Points, in no order, along strands that fork, close into loops and pass close to each other.
In the rows, zero is written as 128.
Two points are linked if the straight distance between their rows is under 132.
q535: [165 145  97  91 109 104  58  93 136 161 145  73 131 109 175 138 150  77
 109 138  68 123 130 108 114 125  92 135  85  87 105 147 126 106  96 151
 115 149 148 126 130 162 151]
q934: [179 107 139 156 187  95 137 150 147 142  83 135 111 146 170 128 105  80
 100 136 129 139 152 112 186 125 173 116 126 179 145 109 112 106 139  68
  93 192 139  59 106 112  92]
q996: [166 143 110 157 148  96 135 115 124 130  87  99 117 129 135 138 145  12
  85  99  97 150 195  88 193 143 180 120 119 175 125 118 118  76 107  82
 104 206 126 116 126 133  71]
q495: [109 125 123 129 118 149 118 136  96 117 156 108 103 175 146 141 110 146
 147 133 134 131 142 122 111  86 129 148 125  93  83 193 115 150  84 160
 147 101 158 108 154 137 129]
q772: [179 116 118 131 167 119 112 145 146 156  93 113 105 134 173 153  96  90
 103 143 128 140 134 124 178  96 170 149 104 122 119 158  94 122 111  85
  71 152 187  41 135 143 124]
q290: [150 122 125  92 189 131  85 138 138 115 150 135  93 149 227 128 106 140
 102 124 118  79  99 149 143 109 148  99 138  83 150 139 134 163  98 150
 131 133 121  64  76 120 136]
q141: [127 107 127 142 172 140 115 160 122 119 139 147 102 166 152 135 119 134
 135  94 128 112 113 135 138 128 166 135 151 145 147 125 111 181  74 151
 142 110 132  99 115 100 130]
q222: [154 135 143 136  85 131 137 129 145 137 114 127 163  89  92 134 118 146
 154 134 141 151  99 117 107 145 120 128 132 142 141  96 144 132 143 144
 137 115 135 180 155 143 170]
q206: [179 138 159  78 119 115  98 130 153 147 103 130 164  88 151 131 112 138
 119 187 120 122  72 121 124 130  90 100 125 103 171  92 155 133 162 127
 117 144 104 130  96 159 177]
q846: [ 99 131 131 119  73 161 156 111 119 129 148 114 159 127  70 114 107 167
 159 147 156 165 115 117  84 107  94 133 122  68  87 176 141 134 128 170
 140  91 154 176 195 155 150]
q179: [ 77 120 166 138 118 124 175  98 148 142  98 147 156 100  66 115 140 159
 142 118 143 134 134 141 144 159  87 128 131 152 116  70 145 101 205  79
  91 148 117 152  98 145  72]
q811: [179 128 127 131  98 117 140 171 121 152 145 124 149  99 157 122  86 124
 111 175 173 111 114  98  63 119 127 150 128 111 142 130 158 135 119 170
 178 112 114 151 201 148 226]
q701: [174 129 109 119  77 113  76 118 109 161 121  75 146 111 105 178 154  69
 130 139  72 161 140  96 125 134 125 152  93 137 110 110 111  92  80 127
  99 143 160 149 160 149 140]
q295: [142  96 136 132 160 131 145 149 145 154  91 106 104 128 127 152 112 129
 125 151 131 146 141 119 179 104 134 139 118 125 119 134 110 110 154  74
  67 156 173  55 130 147 110]
q962: [105 133 128 149 141 115 103 115 124  89 139 133 116 145 128  99 191 124
 132  64 122 120 131 130 150 167 125 112 155 200 155  87 120 122 124 120
 157 156  80 164  54  91  78]
q771: [118 129 147 173 121 124 164 136 153 127 127 200 204 119  58  71 140 165
 138  94 140 167 109 176 124 162 160 116 176 144 119 117 115 184 120 147
 151  91 111 212 145  68 121]
q925: [111 109 130 123 159 155 125 117 148 103 172 188 150 141 157  83  80 154
 136 118 138 103  66 140  95 137 120  84 159  93 162 143 172 177  98 195
 170 107  96 137 111  88 154]
q804: [114 105 121 163 176 153 147 181 103 113 158 157  96 171 159 123  97 150
 132  96 170 106 140 142 130 126 199 148 160 161 152 124 104 185  67 143
 163  93 130 100 132  87 140]
q417: [106 163 113 140 117 133 157 125 109  92 153 132 113 142 123 121 118 175
 155 146 170  87 135 151  95  93  97 144 124 105 122 178 150 110 197  99
 165  98 116 109 167 172 135]
q581: [114 135 113 132 132 138 119 135 110 106 154 106  99 155 159 139 129 149
 150 126 126 107 131 133 128  97 125 139 128 108 113 170 127 129 121 134
 156 104 144 101 138 148 132]
q935: [105  74 159 139 134 129 149 129 155 143  84 141 125 126  63 137 151 135
 155 101 130 170 123 119 174 155 115 112 140 166 120  87 111 127 140 107
  80 143 142 137 115 100  92]
q284: [111 125 138 179 148 117 150 149 146 104 135 142 113 161 113 119 150 158
 136 103 167 117 157 133 140 128 126 138 145 196 134 132 116 119 167  96
 157 124 120 118 121 110 110]
q655: [ 80 134 100 161 171 116 118 132 103 110 129 113  73 157 148 144 163  93
  97  41 103 104 188 138 163 130 178 139 126 183 115 150  93 109  99  90
 133 125 152 110 105  93  79]
q673: [169  69 142 156 113 104 156 145 131 161  71 111 124 141  92 158 131  64
 115 131 121 193 157  76 174 147 170 127 113 192 133  85  87  95  87 108
  62 182 155 110 162  99  91]
q550: [137 120 169 143 137 113 158 132 145 141  93 120 130 127 107 127 139 113
 109 159 149 138 166 100 149 139 106  97 134 197 152  82 140  84 191  55
 109 199  85 108  87 139  76]
q960: [150 111 140 164 115 105 126 136 126 118  98 104 144 141  85 148 182  61
 115  85 126 178 159  92 149 154 158 133 147 227 145  94  90 123  93 112
 136 175 111 166 120  96 102]
q737: [ 97 110 114 170 189 105 132 142 130 107 122 118  83 167 154 132 159 107
 105  71 120 109 184 132 170 129 167 121 130 198 128 132 107 108 136  79
 128 153 133  81  99  96  83]
q234: [112 132 175 144 124 121 163 127 143 134  98 136 137 109  86 131 139 148
 131 145 159 134 142 119 141 141  88 124 129 169 138  78 145  86 209  66
 108 167 111 130 104 152  91]
q541: [119 145 171 107 101 152 181 111 144 144 119 183 196  69 110 100  54 197
 123 188 156 111  84 172  98 108  94  97 139  45 139 135 209 146 190 140
 124 101 105 135 160 171 146]
q651: [141  77 130 162 111 124 140 154 138 169  76 116 109 148  86 172 135  77
 125 127 128 189 168 105 181 133 173 154 106 175 113 118  70 110  80 106
  59 141 190  99 186 102 102]
q432: [115 117 122 163 129 102 122 122 119  94 124 114 123 155 110 117 195  86
 129  80 113 155 155 108 154 162 126 116 149 216 136 106 102 117 120 107
 144 174  89 163  76  90  76]
q156: [151 131 120 112 149 125  65 115 142 172 137 137  94 139 227 135  94 105
  78 127 102 108 122 134 137 106 160 160  95  89  93 171 104 140  34 168
 119 130 168  80 120 142 145]
q726: [180 145 123  75 159 112 117 126 147 133  88  99 118 117 176 152 122 125
  94 184 121 110 137 148 160 105 118 124  96  74 143 147 123 111 178  83
  86 161 149  59  84 165 128]
q880: [ 69 122 103 121 138 151 124 122  79 100 184 125  79 166 134 115 153 156
 128  84 110 104 141 157  93 132 152 120 137 143 128 155 101 159  86 163
 175  90 128 151 114  87 104]
q750: [119 163 115 151 123 123 135 111 121 102 159 185 185 109 118  75 103 168
 136 126 154  95  88 168  86 149 110 109 132 143 158 113 176 137 174 145
 181 108  77 182 122 130 135]
q623: [126  77 138 147 111 137 129 158 126 155  93 112 114 137  78 174 142 109
 152 114 123 185 131 107 156 125 145 154 118 153 109 130  80 132  86 125
  67 120 173 115 173 100 120]
q787: [135  91 127 168 184  96 140 152 140 120 109 132  97 166 148 134 133  92
 120 100 127 141 160 121 180 120 161 123 129 197 130 124 101 119 121  82
 111 157 148  70 115 102  90]
q624: [108 162 103 124 107 111 120  97 111  98 122  79 128 101  99 142 185  88
 135 133 104 132 178  94 140 135  87 134 120 153 121  96 140  66 201  69
 124 159  92 136  88 152  80]
q456: [115 177 131 135  69 112 124  84 122 112 122 109 160  84  62 121 188 114
 146 117 121 153 132 114 119 159  81 131 120 170 135  98 133  94 176 105
 150 139  82 203 108 159 104]
q476: [153 131  96 121  90 125 102 119 108 167 103  78 130 104  97 168 163  58
 133 133  72 172 168  93 152 141 131 149  87 134 104 119 112  84  97 100
  69 166 168 131 148 138 118]
q296: [176 138 120 123  97  95 102 146 130 155 156  95 138 101 179 109 104 106
  87 174 146  96 121 104  71 120 116 143 119 114 165 105 148 133  98 173
 177 138 114 148 174 154 217]
q423: [122 104 163 156 122 168 171 160 144 109 129 187 169 156 111 119  75 148
 157 132 171 162 110 114 104 149 164 125 169 100 122 170 137 190  76 176
 140  68 134 151 165  82 161]
q502: [115 109 130 128 136 152 139 153 109 134 196 164 130 123 146  86  76 125
  94 134 166  99 101 126  44 148 148 109 135 115 175 110 151 167  59 203
 195 103  87 170 147  73 178]
q368: [118 135 153 185 113 133 172 157 148 120 111 171 163 145  46  89 158 153
 131 100 159 170 131 160 124 153 167 156 173 187  99 129  83 174 123 145
 155  83 126 206 165  73 135]
q877: [222 145 126 109 142  90  98 140 137 145  97 112 129 103 201 129 109 106
  78 174 132 113 118 130 133 117 150 145 109 108 163 127 123 130 115 117
 131 152 134  90 102 154 182]
q551: [149 178 110 111 160 126  80  94 110 154 119 110  76 100 230 117 120  64
  58  98 106  66 152 132 147 135 185 130  98 118 141 142 112  84  96 123
 124 143 165  89  89 145 142]
q707: [117  90 112 101 154 129 142 127 135 144  96 100  84 129 123 154 138 119
 147 140  91 142 149 116 188 115 121 123 106  96  99 133 114  92 158  79
  37 170 171  61 108 129  83]
q801: [170 112 160 105 106 148 136 146 175 144 125 167 169 104 140 129  81 153
 136 162 128 136  74 107 109 130 117  99 155  88 150 125 162 170 114 178
 132 111 123 150 153 124 193]
q927: [104  62 161 111 116 136 140 100 148 155  79 141 141 112  57 137 150 131
 165 104 117 170  95 121 171 178 106 110 134 137 130  65 123 120 134 132
  48 156 138 151 101 111 100]
q65: [144 133 102  89 125 110  51  86 139 156 148  90 114 126 187 141 156  82
 120 124  50 126 126 119 131 127 101 133  90  77  89 150 124 119  88 156
 100 144 155 108 104 148 122]
q283: [102 152  94 141 117 127 126 133  53 139 187 100  81 121 151 108 133 116
  91 115 144  82 165 143  64 110 142 129 106 138 159 121 119 125 102 156
 206 101 119 139 166 128 165]
q688: [117 106 127 114 144 144 133 131 139 124 183 178 158 138 158  81  71 130
 108 126 137 102  76 127  68 147 128  87 151  89 169 127 161 172  69 215
 173 112  88 161 131  70 179]
q573: [108 115 129 124  96 155 113 145 108 147 136 103 122 163 117 170 134 132
 159 125 123 170 155 112 131  90 139 174 110 106  72 189  94 147  63 148
 107 103 176 116 185 136 122]
q424: [132  75 148  90 101 141 124 100 138 160  82 132 137  97  73 153 141 130
 162 116  92 163  76 103 162 169 108 113 121 116 129  63 123 124 108 140
  36 150 134 151 106 126 126]
q365: [ 71 122 160 155  99 135 209 108 141 145 118 169 181  94  35  94 131 209
 145 102 150 158 122 191 132 120 119 129 147  82  96 101 141 136 182 102
 105  92 129 171 153 140  89]
q660: [115 150 123 177 141 117 161 124 122 111 168 219 215 112 115  62 101 176
 119 111 169  95  93 179  82 152 152  98 145 136 159 113 180 164 156 149
 175  96  70 172 119  87 126]
q733: [101 152 115 117  89 119 123  87 121 106 126  94 142 102  68 130 193 106
 151 122 103 153 158 105 130 147  74 139 122 168 113  93 123  87 187  83
 125 149 102 173  99 142  85]
q937: [186 103 161 147 173 104 164 156 141 156  72 117 121 131 138 131 112  86
  95 167 149 155 157 102 179 122 165 114 125 184 150  84 117  88 148  71
  85 199 142  67 123 121 106]
q74: [201 137 135 135 131 104 112 167 126 138 114 112 129 112 178 136 111 110
 104 157 147 110 119 115 130 117 158 150 132 138 169 101 137 140 121 121
 151 137 122  99 127 145 191]
q205: [ 95 129 106 117  87 118 110  93 115 115 119  92 136 116  62 138 206  94
 163  96  73 182 148 115 132 158  89 135 116 162 109 109  93 112 134 103
 106 142 131 177 110 110  89]
q31: [128 148 132 131  95 122 160 125 118 129 143 146 171 105 118  88  72 153
 124 180 179 113  97 133  57 106  82 109 120  80 134 165 187 136 170 171
 169 100 103 155 192 149 189]
q168: [109 101 164 170 128 119 155 139 154 127  99 158 134 142  78 117 146 151
 146 105 156 163 136 129 158 147 119 120 151 189 122 109 118 136 160 107
 120 123 123 140 125  96 107]
q543: [115 136 127 116 174 110 115 126 144  89 120 125 103 142 151 140 144 142
 136 128 116  95 136 142 153 136 102 109 141 142 124 118 147  98 197  74
 114 159 107  91  67 135  86]
q840: [ 69 157 115  98 111 133 147  84 134 106 140 123 125 101  91 127 143 184
 169 140 131 118 120 152 125 122  63 136 118  94  90 146 151 100 209  96
 128 100 122 140 132 166  91]
q782: [108 166 123 116 128 104 146 104 132  95 123  94 118 111 106 139 162  98
 116 147 116 109 193  95 143 136  92 119 130 156 115 104 146  67 225  51
 117 178  78 113  77 152  53]
q603: [ 68 120 157 162  92 133 207 112 142 150 103 145 149 106  30  98 155 187
 149  99 162 163 152 164 146 125 107 149 139 125  96 119 109 121 182  93
 107 101 150 178 154 133 100]
q794: [175  93 143  91 111 128  92 125 142 151  88 116 137 110 114 166 142 103
 140 144  87 160  88 103 157 150 117 117 124 116 137  84 115 128 105 129
  60 161 138 118 112 135 147]
q274: [168 148 128 139  98 122 165 167 118 137 140 156 161  92 143 107  72 146
 120 172 190  94 102 124  66 119 117 133 129 119 159 126 179 136 167 164
 185 102  88 146 182 148 223]
q380: [115 169  72 112 153 105  90  86 106  96 136  80  97 110 188 143 168  80
 106 101  76  71 178 126 149 134 140 121 120 118 116 127 145  70 182  88
 127 148 120 104  70 156  98]
q214: [ 88 127 124  82 156 143 109  99 152  93 137 132 103 141 143 148 137 176
 179 121 104 115  97 131 146 126  93  97 141  98 100 148 144 140 163 123
 108 116 124 107  75 127  89]
q216: [127  92 132 136  99 148 109 160 116 161 108 119 124 165  95 176 139 118
 154 117 121 188 135 115 140 116 153 176 113 139  90 160  84 152  41 148
  84  97 180 114 179 122 121]
q426: [169 111 128 158 105  98 120 142 116 129  96 103 139 129  91 166 154  52
 114 106 117 181 162  92 150 154 160 148 131 199 133  94  88 109  82 113
 107 172 132 134 143 109 109]
q118: [ 84 121 116 124 133 167 130 131  81 114 176 139 113 172 107  97 139 141
 120 102 135 128 129 153  66 138 168 125 135 140 130 143  89 172  57 198
 188  84 117 182 141  70 137]
q987: [ 65 155  89 107 119 124 135  84 122  82 178 103 104 129 120 122 155 172
 173 132 110 108 133 142 104 120  74 125 116  91  86 167 142 105 185 127
 155  92 122 149 122 152 109]
q834: [113 109 136 125  83 151 127 155 131 143 177 131 158 151 112 127  92 125
 117 157 147 161 120 108  41 131 123 146 119  93  99 172 126 155  55 221
 165 104 135 199 197 117 176]
q528: [145 109 110  91 142 128  96 108 140 137 112  99 104 131 133 159 155  94
 151 123  66 148 137 119 176 132 116 125 101 106 104 129 103 112 127 105
  50 163 161  84 104 119  87]
q153: [ 67 141 133 153  95 122 166 102 124 126 111 129 137 120  37 110 197 156
 153 104 127 167 157 150 141 134  82 151 128 160  90 128  93 113 179  87
 119 111 134 190 131 121  93]
q828: [219 136 128  87 141 104 104 136 146 144  94 100 130 105 175 145 120 103
  87 189 120 127 129 135 151 105 129 141  95  85 155 129 124 114 148  90
  96 158 145  75  92 171 160]
q652: [163 129 120 128 118 106  84 136 121 143 135 114 134 128 146 156 145  80
 107 113 106 142 130 100  93 153 165 157 124 169 150  82 108 151  44 163
 157 130 123 166 144 128 161]
q301: [124 139 137 180 158 153 183 174 123 101 159 216 175 128 124  79  84 158
 133 122 195  90 103 154  80 151 162 119 164 142 167 124 169 168 141 152
 176  87  85 147 131  85 157]
q843: [100 122 156 148  85 171 162 141 123 113 118 139 149 166  57 122 122 164
 165 126 152 184 138 131 116 116 151 146 156 101  82 186  93 163  99 156
 120  71 157 163 184 108 127]
q965: [140 128 153 110 176 130 122 160 162 105 115 174 139 149 169 125  94 166
 130 145 144  95  82 150 152 124 118  97 166 132 174 110 159 155 166 123
 128 134  96  86  83 117 133]
q174: [166 137 122 159 157  95 148 123 134 130 106 112 119 134 143 121 148  30
  90 116 110 142 191  81 183 136 173  97 131 183 138 109 131  75 129  75
 116 224  99 108  93 119  61]
q72: [154 104 131 132 153 122  97 149 137 120 118 127 119 152 134 152 128 126
 154 109 114 139 104 125 155 136 142 124 133 153 139 112 114 157  96 132
 115 136 135  99 111 118 128]
q428: [163 108 136 114 136 117  90 132 138 127 110 123 136 125 131 145 140 109
 154 121 103 149  96 105 156 144 127 109 138 149 150  87 123 138 110 124
 107 150 125 121 108 124 133]
q93: [ 86 168 125 166  97 119 164 105 120 102 146 150 143 130  61  98 172 160
 143 111 144 140 153 155 112 133  99 152 127 167 109 140 117 107 204  87
 162 106 112 182 142 128  99]
q471: [173 114 111  65 158 111  62 104 148 148 125 113 111 135 196 147 139 113
 118 143  67 125 101 124 153 117 105 114  95  58 106 151 117 132 106 137
  78 147 148  82  74 141 124]
q645: [153 133 180  82 130 149 159 158 169 144  85 176 170  93 145 136  64 175
 114 204 160 108  77 154 133 105  99 101 144  81 178 124 178 162 176 129
 105 121 115 101 106 151 173]
q405: [116 166  91 153 114 130 109 130  64 121 165 101  94 116 141 116 156 108
  98 101 134  87 164 136  93 122 157 139 124 174 171 103 123 108 106 130
 204 116 114 136 135 137 153]
q101: [143 172 103 135 163 134  94 101 107 155 109 115  87 118 206 131 100  42
  65  94 110  87 150 132 163 141 198 160  96 145 129 156  96  84  77 107
 119 146 177  88 112 140 138]
q565: [ 78 116 124 101 148 147 125 104 121  73 172 144 121 182 165 111  97 184
 153 122 127 114  94 136 107 103 101  81 144  53  97 192 164 154 127 171
 131 106 128 121 103 112 110]
q310: [100 155 124 109 132 146 157 125 112  95 138 138 116 142 139 122  94 193
 155 171 170  91 119 146 112  88  87 130 134  74 111 184 171 118 206 116
 144 103 111  98 154 175 125]
q89: [117 116 147 159 112 130 149 169 134 122 109 147 146 164  65 124 159 134
 137 101 148 169 137 137 123 154 164 175 162 199 116 129  73 163  98 155
 154  87 136 186 173  79 141]
q883: [106 149 115 137 138 130 107 117  95  93 173 138 107 125 152  91 145 157
 122  99 137  75 111 157 100 145 124  98 133 164 170  90 144 132 134 144
 180 114  80 147  90 107 119]
q279: [125 116 143 167 159 160 182 178 133 109 140 207 163 147 133  97  63 146
 141 128 191 110 112 131  92 138 172 125 177 116 154 152 163 176  92 163
 162  77 111 137 137  80 169]
q51: [149 169  94 123 160 101 120 112 111 111 113  87 114 125 157 134 145  61
 102 123  91 102 189 123 165 125 150 122 111 135 121 134 130  55 173  61
 103 181 135  91  93 156  93]
q298: [153 183  97 145 167 108 119 111 111 120 105  96 105 117 174 118 130  35
  65  98 109  84 189 114 175 135 184 131 115 145 140 141 125  50 150  76
 128 186 134  97  93 152 115]
q892: [177 156 108 143 158 118 108 125 130 155  99 121 104 122 194 141 107  59
  83 119 122 124 136 131 165 117 183 171  93 129 110 167  94  99  84 101
  96 143 184  73 130 143 140]
q46: [ 85 124 134  88 144 163 136 106 134  83 141 139 111 158 138 138 100 193
 171 139 136 129 105 134 132  91  93  97 147  53  88 184 154 156 157 136
 116  95 143 106 111 132  98]
q188: [127 120 150 156 115 135 157 139 159 121 135 197 212 111  75  97 108 154
 153  97 138 144  96 152 112 158 153 108 166 133 138 123 147 178 109 163
 150  87 112 191 143  80 144]
q855: [159 146 115 135 131 120 104 152 110 181 156 121  95 115 206 133  82  73
  64 143 149 102 150 120  90 104 185 174 102 119 146 129 112 136  41 160
 169 109 160 119 168 151 184]
q398: [ 88 147 152 103 105 152 175  86 134 134 122 166 174  89  89 110  80 203
 148 159 143 118  89 172 114 105  85 101 135  42 110 124 180 136 194 126
 109  91 122 139 141 171 105]
q344: [ 74 166 113 171  94 122 179 127 116  94 148 143 122 140  79 114 165 170
 135 123 170 113 176 144 116 111  88 169 124 161 109 168 118  94 219  73
 169 104 110 153 162 153 110]
q305: [132 152  97 105 149 125 105 115 120 114 140  96  94 133 188 133 132 148
 121 146 122  85 134 145 119  83 109 128 125  87 124 156 143 114 158 121
 148 122 123  84 114 164 133]
q337: [119 106 126  93 113 140  91 113 154 135 160 120 137 144 143 133 118 151
 149 136  95 145  93 117 110 118  80 112 122  69 102 151 134 149  97 184
 125 121 136 145 132 128 146]
q420: [123  91 149 111  89 166 126 123 137 164 110 113 126 108  92 153 128 163
 168 143 119 163  92 106 143 112 102 147 127  89 107 132 129 140 110 147
  74 118 165 127 149 142 151]
q312: [ 99 124 121 151 177 103 128 124 130  88 127 121  98 159 151 132 165 121
 110  92 121 103 174 130 151 138 130 103 133 190 130 114 131  95 166  68
 135 162 102  98  72 108  63]
q97: [165 126 154 144 163 102 151 138 132 136 101 115 133 138 133 128 148  65
  91 156 134 134 190  88 168 138 146  87 133 190 145  90 137  82 169  64
 118 225  71  92  75 134  53]
q112: [179  98 112  76 112 127  86 105 127 162  94 102 120 104 119 156 144  98
 149 151  59 152 109 103 167 149 116 121  99  84 119  99 107 113 103 119
  41 175 149 105 109 139 110]
q19: [109 106 118  73 135 128  63  95 150 121 173 108 113 160 168 128 137 136
 153 115  61 122  85 120 115 128  85  94 123  66 100 154 131 151  91 190
 128 124 125 129 102 120 119]
q351: [129 137 133 122  91 143 153 118 127 130 137 137 155 103 104 113  87 169
 153 172 162 128  99 124  84  99  86 119 128  69 122 165 169 133 166 157
 149 104 128 147 181 162 167]
q856: [109 163 133 154 142 121 128 118 109  87 161 174 146 124 138  87 127 170
 124 120 165  70 108 164 108 154 116 111 138 172 170  99 168 132 178 127
 181 118  66 157  99 128 112]
q422: [166 142 106 118  86 106  73 118 126 168 135  75 146 112 146 160 146  75
 111 139  83 143 143  99 110 122 120 155  87 125 106 124 121 106  82 153
 135 145 151 145 163 160 167]
q3: [158 117 118  93 167 117  72 128 144 138 129 132 104 147 210 141 112 123
 115 123 101 106 103 139 152 111 148 126 125  86 125 156 117 156  83 142
 113 136 146  75 107 130 131]
q287: [153 133 108 152 143 126 122 171 110 153 147 119 103 133 177 150  91 103
  97 143 158 109 152 116 102 100 189 182 123 130 142 133 116 147  63 146
 170 105 149 110 181 145 189]
q817: [152 140 110 112 107  90  92 134 114 151 176  89 111 103 186 102 114 106
  77 159 132  88 134 125  69 102 102 132 106 101 158 114 148 128 116 183
 190 134 114 134 165 154 193]
q208: [160  60 155 164 134 109 185 153 135 167  57 121 109 139 106 137 134  83
 108 153 141 186 154  83 173 133 167 107 115 197 135  76 112  95 119  82
  70 190 143  95 150 104  90]
q810: [ 76 123 132  93 121 157 162  97 139 140 113 124 122 113  83 132 137 183
 173 136 123 134 114 134 142 114  82 127 131  83 103 130 136 115 181 107
  88 114 146 132 118 155 102]
q644: [109 129 126 180 150 148 159 189 100 101 154 155 109 155 123 112 114 151
 129 105 182 107 139 140 110 133 171 164 148 169 150 139 112 160 109 139
 187  87 124 126 158  96 146]
q533: [166 122 174 107 167 137 140 178 169 128  90 173 148 128 159 131  73 160
 122 175 158 109  83 141 156 116 118 116 154 108 185 117 158 165 166 116
 107 131 112  78  91 127 167]
q972: [ 81 135  97 130 150 128 113 128 101  95 156 114  73 156 146 145 170 135
 125  55 101 104 157 156 133 127 157 133 132 152 113 148  98 121 112 125
 148 106 140 119 103  99 100]
q910: [169 122 127 154 134 133 102 155 133 152 122 110 122 139 159 159  99 109
 119 143 132 135 135 124 134 102 173 184 120 122 117 152 112 139  65 137
 123 106 172  90 166 149 159]
q745: [116 138  99 126 119 125 118 135  75 151 191 107  79 111 172 105 103 116
  78 139 152  81 141 131  55 106 135 123 108 111 158 120 132 138  79 182
 198 115 114 133 169 133 174]
q463: [ 80 126 145 122 100 144 189  94 140 149 120 166 191  78  65 108 101 203
 150 121 137 146 100 180 123 108 109 113 143  52 100 114 169 138 169 124
  93  97 129 155 140 161 102]
q912: [120 166  87 102 146 114  85 100 120 113 143  76  98 124 184 146 161 112
 124 129  89  77 150 135 124 109 115 126 111 101 114 142 142  97 163 110
 140 131 134  93 106 160 132]
q678: [132 124 132 152 112 145 129 156 121 125 130 127 133 150  86 143 150 126
 149 109 140 154 127 128 114 144 149 162 140 175 128 128  92 161  86 162
 157  92 137 172 162 114 156]
q433: [ 86 128 144 135  95 161 150 125 120 116 123 140 140 150  57 121 151 162
 171 110 139 173 123 142 132 125 121 153 147 122  77 175  88 160 115 141
 120  83 155 169 158  97 117]
q931: [174 127 153  90 100 128 117 134 170 143 127 145 166  88 149 127  87 149
 118 187 133 131  69 116 106 126  90 104 135  81 166 109 166 146 142 171
 124 123 114 149 138 151 199]
q43: [149 160 132  66 144 118 121 118 140 127  88  94 113 114 149 151 129 142
 111 187 128  96 133 148 145 108  84 126 109  92 136 127 136  92 215  75
 103 155 127  68  89 178 119]
q994: [109 135 121 185 145 132 157 181 108  99 151 146 101 150 137 112 134 154
 121  98 177  89 160 140 123 121 155 151 142 189 155 126 124 131 144 107
 178 109 114 104 130 113 136]
q797: [ 81 118 115  99 155 150 122  98 130  83 184 163 131 153 156  85  97 180
 144 114 123 102  74 148 107 133 103  68 152  69 117 167 167 154 130 188
 154 108  99 138  98 105 112]
q479: [ 90 164  95 156 115 135 160 126  92  93 161 116  95 144 112 129 146 166
 143 140 163  85 168 146  99  96 102 163 119 131 115 177 138  87 205 103
 177  95 117 105 167 170 135]
q500: [ 91 118 118 126 125 157 128 143  74 131 202 151 112 138 120  93 116 123
  94 112 144 116 128 147  52 154 162 113 126 138 165 123 108 166  52 193
 205  88 100 187 147  61 153]
q162: [158 131 119 124 145 116  69 130 128 174 142 128  98 127 220 138  99  88
  64 121 110 105 133 126 120 117 177 164  92 107 123 141 103 136  24 173
 139 123 162 102 140 146 159]
q323: [ 82 120 118 114 113 143 128 111 126 109 137 120 121 152  78 136 167 146
 182 101 109 155 119 143 138 137 107 134 135 125  87 160  96 157 120 140
 123  99 146 164 135 111 110]
q986: [159 138 100 134 113 109 123 112 112 138  97  84 129 115 105 150 144  29
 117 123  80 166 182  86 187 137 162 124 107 145 108 113 112  70 112  82
  72 203 146 125 136 130  73]
q446: [155 153 147  72 128 117 106 113 144 136  97 116 145 101 140 138 119 151
 128 183 120 114  95 136 129 132  74 109 122  98 150  98 150 119 186 109
 104 155 108 107  89 163 135]
q725: [ 87 113 112 107 117 135 115  93 136 118 118 113 120 135  78 153 183 130
 184  91  85 168 126 131 148 143  93 128 117 137  97 138 103 138 141 117
  96 118 141 160 105  94  93]
q534: [141 151 161 102 116 143 182 133 142 135 108 176 174  91 135 113  53 184
 118 214 183 104  81 158 103  90  94 108 139  65 153 149 199 149 201 144
 128 103 105 110 153 162 166]
q513: [ 98 110 146 109  99 175 156 110 136 151 107 109 117 110  81 131 123 170
 166 140 133 147 103 121 144 112  90 140 129  70 101 134 124 125 152 119
  71 108 151 123 141 154 128]
q881: [140 136 120 141 110 119 102 141 113 114 145 111 137 137 122 136 156 108
 130  98 118 129 126 122  98 157 150 156 129 170 145  95 101 152  59 161
 177 111 116 173 148 115 158]
q999: [113 118 125 109 167 129 121 129 152 101 129 123  92 148 142 149 135 159
 155 118 116 108 115 140 153 126 101 112 132 128 116 139 137 127 172  96
 108 139 128  84  87 128  94]
q304: [132 119 125 109 179 130  98 136 138 100 140 151 103 144 200 119 112 165
 121 131 121  70  88 144 144 126 133  90 143 107 164 121 148 157 127 141
 137 135 101  86  64 113 133]
q370: [110 136 115 131 145 132  84 111  90 100 157 124 103 132 154 113 173 129
 116  69  96  95 130 137 114 158 152 103 135 174 163  81 116 133  89 144
 165 122  85 149  72 100 106]
q425: [130 147 131 129  74 122 124 100 130 129 122 114 163  83  75 127 147 133
 165 126 122 156 103 125 105 147  92 123 129 149 135  96 140 113 151 133
 142 116 115 193 135 146 139]
q124: [116 126 138 125  75 150 136 140 123 133 163 106 149 150  95 123 101 144
 138 161 144 171 128 109  63 106 105 150 122  91  88 173 127 148  78 204
 162  92 149 177 212 132 168]
q842: [147 118 161 137  98 144 152 138 163 143 117 173 182  99  93 124  97 158
 152 132 141 145  80 130 118 151 140 106 156 120 143 107 159 161 127 150
 132 100 126 173 153 125 169]
q394: [138  97 136  99  92 156  93 121 151 162 133 109 138 116 120 153 124 144
 158 147  99 166  93 101 131 120  90 126 112  70  93 146 129 143  79 168
  91 120 149 138 158 146 158]

A fork is a point with three links, a tip a point with one. Leave the first point through the second and follow the links. Name the first fork or tip that comes.
q296 / q811: q834
q284 / q168: q794
q565 / q797: q737
q843 / q433: q733

A tip is a point with one link. Name the tips that can be reached along the links from each point below, in the order of the rows.
q960: q423, q298
q810: q987, q19
q365: q179, q310, q910
q994: q551
q881: q74, q782, q652, q843
q124: q834, q405

A piece is all that can be reached along the links. How many separate loops has the piece of each point below (a circle has one, a figure eight two, a Y none), and how many tips (points with one link)?
q673: loops 1, tips 2
q534: loops 0, tips 3
q296: loops 0, tips 2
q644: loops 1, tips 1
q931: loops 0, tips 4

Name the points in between on the shortest way along the links from the first point to the second, in order.
q476 / q65: q701 q422 q535
q750 / q937: q856 q883 q370 q962 q432 q960 q426 q673 q208
q479 / q398: q344 q93 q153 q603 q365 q463
q678 / q188: q89 q368 q771
q433 / q368: q323 q725 q205 q733 q456 q425 q222 q842 q188 q771
